Each row is a point on a landscape with many peaks, with its height.
From any point a climber takes the steepest step (rise divided by distance) to one of its 2 nearest points. It stops when none of these is higher. Distance is the straight distance between rows; heights are no part of it.
gezo height 499: 140 130 118 142 132 107 144 146 113 130 129 125 141 127 150 131 146 135 146 148 114 101 142 138
peze height 355: 136 116 105 154 126 103 139 121 146  69 130 148 119 117 152 132 104 143  92 141 120 106 113 147
goguv height 48: 101 131 137 132 132  99 107 124 138 113  97 146 163 106 165 160 108 130  98 120 122  90  92 132
kolad height 264: 143 152 120 135 141 141 159 141 121 117 103 144 126 136 102 128 152 122 123 146 112 147 149 132
piva height 648:  81  97 150 121 119  97 124 139 136 153 126  97 151 130 128 149 121 142 119 132 148  88 131 128
Zagi height 515: 173 138 125 148 115 165 134 131 126 156 158 111 120 138 100  93 166 135 120 133 123 137 133 130
gori height 801:  87  90 138 108 116 104 131 138 163 141 133 115 144 111 137 147 100 136 132 126 141  77 123 127
Roke height 334: 122 105 120 135 120 108 142 128 118 126 143 117 103 130 141 126 117 129 133 129 126 112 138 135
Zumi height 541: 115 163 118 140 145 141 121 114 145 111 113 138 149 100 124 124 131 109 141 137 114 139 112 119
rugu height 763: 134 124 140 123 143 105 118 100 112 118 121 109 139 113 127 107 147 124 144 128 127 134 125 135
fitis height 446: 149 140 123 142 146 141 131 134 102 132 113 139 141 146 124 142 151 124 163 137 114 146 147 104
Kavuf height 31: 116 112 152 102 128 115 114 123 141 115 105 150 166 119 168 145 110 129 107 117 131  89 117 133
lubuf height 248: 115 122 134 124 100  86 129 145 124 154 139 123 103 149 108 140  86 128 126 152 122 102 134 130
lonep height 385: 126 131 119 116 122 113 118 132 142 117 113 128  96 138  94 106 104 120 102 159 121 129 129 114
dukar height 243: 117 150 124 149 127 137 153 140 122 126  96 115 131 127 103 135 144 127 112 151 128 133 132 111
nog height 615: 107  98 134 119 116 118 137 128 158 110 125 131 134 119 151 159  81 145 111 125 142  70 122 120
ralan height 532:  93  95 136 124 142 109 126 136 135 160 126 108 146 123 123 156 139 140 130 122 144 117 120 109
muk height 508: 119 102 127 121 118 113 128 139 154 106 108 126 120 129 125 148  85 140 115 134 129  98 136 106
runi height 163: 133 119 125 112 141 135 126 112 117 125 121 128 139 127 167 106 127 133 155 128 139 114 121 145
Kimo height 223: 110 159 149 136 114 124 140 134 106 132  98  95 137 126 107 123 142 131 110 134 128 120 129 137
Rosag height 231: 102 134 111 132 106 124 131 113 108 134 157 111 107 131 119 109 152 129 121 109 136 128 115 150
bovi height 646: 134 124 149 125 120  94 120 112 122 146 138 103 132 112 136 122 148 129 143 119 124 113 137 141
Dufop height 313: 122 133 105 115 111 175 141 147 137 142 147 143  97 143 108 110  84 120 117 133 138 140 118 122
mimar height 169: 139  85 170 119 124 122 117 135 119 168 126 124 143 142 155 162 126 139 131 116 145 112 147 114
davap height 360: 161 152 138 119 114 141 144 129 143 102 134 120 131 105 136 118 141 131 122 110 114 124 131 155
Pufe height 284: 135 157 127 149 148 114 148 133 119 108 103 148 139 118 132 133 152 118 118 133 109 153 133 150
duli height 546: 102 141 118 159 129 125 112 106 127  83 109 118 136 121 146 140 117 131 101 124 131 116 101 118
fepe height 417: 125 121 140 122 151 144 137 108 120 120 117 124 121 128 123 120 137 120 131 113 148 171 130 129
luzub height 620: 142 140 148 120 146 118 125 133 121 117 105 159 155 126 154 153 150 121 138 108 118 142 142 128
segu height 377: 113 110 123 110 117 130 155 142 138 148 152 129 114 137 136 137 109 132 138 125 142 113 131 144
Batat height 216: 113 152 129 135 110 135 139 121 105 147 130  99 130 122 126 113 143 127 131 123 135 125 116 160
golu height 193: 130 116 154 118 117 123 113 135 119 154 120 126 139 130 154 156  94 128 147 128 135 105 144 116
Diri height 566: 171 111 115 135 133 148 128 125 119 136 163 128 115 144 108  93 169 142 141 135 123 149 143 119
tun height 496: 124 120 128 121 117 163 132 112 112 124 121 101 113 142 110  94 132 127 124 128 152 144 127 132
Fizor height 335: 127 146 118 122 117 126 113 152 134 177 149 142 109 137  81 102 125 126 122 164 116 119 126 114
puzul height 625: 100 145 110 150 133 139 108 110 133  98 116 136 141 107 138 146 122 119 134 115 137 141 104 103
zap height 208: 111 117 136 121 149 115 115 120 116 148 102 145 137 128 145 152 116 116 140 120 137 141 114 110
labe height 642: 163 102 128 145 121 145 138 134 115 146 154 107 111 134 109 117 146 149 139 130 130 136 153 105
dek height 638: 122 145 116 132 127 104 107 111 120 129 129 123 117 131 115 100 142 117 135 146 122 133 125 130
fogi height 145: 121 129 101 128 138 128 123 112 134 114 123 136 122 121 148  96 110 118 149 148 128 122 108 142
Fifer height 549: 129 132 133 142 143 116 114 122 117  91 128 150 144 124 145 159 156 123 119  97 118 152 141 128
dil height 469: 124 128  93 141 117 131 134 128 144  83 156 140 117 113 131 105 124 131 113 144 120 127 121 136
kog height 336: 151 143 127 150 126 135 141 130 120 100 142 118 120 117 125 107 139 132 117 132 114 143 140 143
fodom height 516: 125 139  93 133 127 130 105 119 151  74 155 151 111 137 119 108 137 122 121 135 117 156 125 128
pef height 87: 101 124 158 117 133 130 121 144 143 163 112 135 165 115 147 168 142 129 114 102 135 109 117 120
Meze height 471: 180 149 142 132 121 145 144 140 134 170 147 123 110 129  85  98 150 138 109 132 118 150 137 149
seseg height 457: 110 108 138 126 133 137 133 111 114 130 115  99 128 139 127 122 148 131 128 120 154 130 132 126
Taf height 330: 116 135  91 131 109 153 125 155 142 121 143 155  93 157 109  95  95 127 104 148 135 122 122 121
Kisig height 393: 125 126 114 154 103 132 131 120 140  67 142 130 107 128 138 128  88 152  85 140 123  92 107 142
moke height 553: 149 120 150 107 123 142 115 129 102 142 114 120 127 156 132 151 112 139 159 109 137 138 151 117
nimu height 311: 133 130 108 154 129 109 149 131 114 112 131 136 116 116 145 130 130 127 112 125 114 131 127 138
sos height 15: 132 100 172 109 130 123 100 121 136 125 122 120 158 122 160 138 133 138 122 115 138  91 128 121
pab height 183: 115 119 136 115 157 121 105 107 121 119 103 136 155 134 158 127 132 113 154 130 136 124 113 122
Toru height 535: 125 134 132 106 140 113 132 135 115 133 122 168 139 126 154 161 117 120 131  98 119 138 136 144
rego height 482: 133 152 104 134 125 149 111 128 123  92 158 153 122 126 114 114 150 125 133 118 118 172 128 126
domas height 569: 101 130  98 139 128 127 109 109 127 101 132 125  99 146 122 113 118 119 111 130 138 147 114 123
tufo height 425: 127 125 121 106 115 158 159 131 126 141 145 131 110 135 136 123 123 126 136 100 132 129 124 161
Ked height 641: 164 106 139 115 119 141 127 133 123 145 156 125 114 144 131 145 119 136 166 112 138 129 147 114
venu height 453: 100 126 132 106 144 100 134 136 133 157 117 124 153 119 121 148 146 123 145 119 123 129 122 135
Tovun height 424: 128 129 120 115 156 152 139 120 143 124 120 129 121 130 103 103 137 111 141 136 135 162 115 132
vaga height 350: 118 145 105 117 121 131 106 151 140 117 131 147  98 162  81  90 116 125  97 159 126 125 134 118
Mabod height 67: 108 139 147 126 128 110 116 133 144 139 107 127 162  94 141 157 125 120 113 123 124 100 116 120
tata height 493: 148 127 136 120 144 133 129 127 107 152  99 128 139 151 133 138 118 128 165 142 134 143 143 115
fafig height 391: 166 143 136 114 126 150 141 131 142 142 146 117 129 122 124 125 138 131 151 107 119 130 139 143
rinar height 479: 117 118 135 142 113 121 114 113 116 110 121 104 132 115 143 136 117 137 112 128 136  99 122 115
tiz height 129: 128 109 184 110 133 119 133 140 129 171 108  96 164 120 139 150 129 139 130 124 143 123 136 137
baruz height 219: 118 124 133 130 116 101 118 131 125 160 120 117 116 137 124 154  85 127 141 139 125 124 132 111
lal height 430: 131 133  97 151 114 160 145 126 147  57 151 144 121 121 133 108 105 150  95 147 132 109 121 139
tetuz height 261: 122 144 131 141 163 100 125 110 124 104  98 146 149 116 135 141 134 108 124 129 111 156 128 124
bol height 530: 112 119 108 147 140 148 128 124 111 113 118 117 111 149 120  95 130 119 119 150 146 140 119 118
Paf height 109: 115 117 152 120 154 143 140 148 130 170 106 115 168 124 143 156 145 131 135 116 146 119 121 130
vaka height 475: 138 160 119 134 138 165 133 123 142 143 123 129 144 117 115 117 147 119 154 138 119 139 114 128
nov height 436: 114 106 119 114 132 112 128 125 139 117 103 125 102 152 111 130  92 129 126 144 139 130 138 111
tig height 312: 140 108 119 141 147 113 140 125 161  77 131 145 131  92 153 133 120 127 109 130 111 113 125 130
rik height 287: 119 147 112 122 102 111 130 160 136 164 134 139 112 136 101 130 104 126 118 151 114 118 124 131
galaz height 455: 151 152 123 128 121 156 117 127 114 103 145 138 121 140 114 139 144 141 139 101 121 165 149 123
tugu height 429: 148 145 115 132 144 155 132 143 141 162 123 144 128 124 107  94 133 113 136 161 121 142 117 128
ris height 291: 133 149 117 125  93 155 124 140 127 156 162 140 102 143  95 119 113 127 122 119 131 147 126 123
Loke height 470: 125 125 128 108 129 129 145 123 126 132 144 150 114 122 155 140 113 115 133  95 130 154 126 150
teti height 793: 150  84 135 124 132 136 132 127 117 133 153 121 110 139 122 142 148 144 150 107 137 146 153  99
kibap height 567: 153 132 134 152 120 109 125 124 108 137 144 117 134 110 157 138 133 127 140 120 119 116 135 128
fabak height 275: 136 115 115 137 150 126 132 119 158  96 129 136 131 106 136 110 132 117 134 132 115 133 128 118
Lisi height 427: 174 150 143 123 133 142 146 127 138 138 132 121 130 127  94 120 157 129 130 124 111 155 146 147
vofa height 251: 141 143 121 128 107 135 123 116 117 146 172 106 118 123 114 106 163 131 138 116 118 134 126 147
duto height 428: 173 134 129 133 127 137 118 129 112 119 137 139 124 138 133 131 137 133 159 122 113 155 152 122
bopim height 235: 109 122 145 122 151 101 116 116 128 112  90 147 138 125 146 154 117 113 107 114 128 141 119 123
leze height 271: 126 157 116 138 110 131 111 120 107 142 162 128 104 137 104 111 140 126 127 116 116 156 124 122
Zuk height 146: 135  82 183 112 130 123 136 142 130 153 124 111 150 135 156 146 149 137 112 105 145 108 139 139
diveb height 545:  96 145 113 121 138  99 117 120 121 142 113 122 133 129 118 134 145 110 149 141 121 132 112 129
rigen height 384: 131 130 113 121 122 150 131 135 137 171 145 120 118 130  96  99 119 119 135 153 136 125 119 115

For each start below, name the point where the climber stops.
fafig | teti
goguv | puzul
Batat | gori
sos | puzul

Call two points neighbours if one is among the 2 nearest of the other. Go from one point of each pair to the other, from neighbour to neighbour, staying as high as possible. Name the lowest point that can't be avoided.
rugu, gori | venu
puzul, domas | fepe
teti, Pufe | tetuz
fodom, teti | duto
luzub, domas | Roke
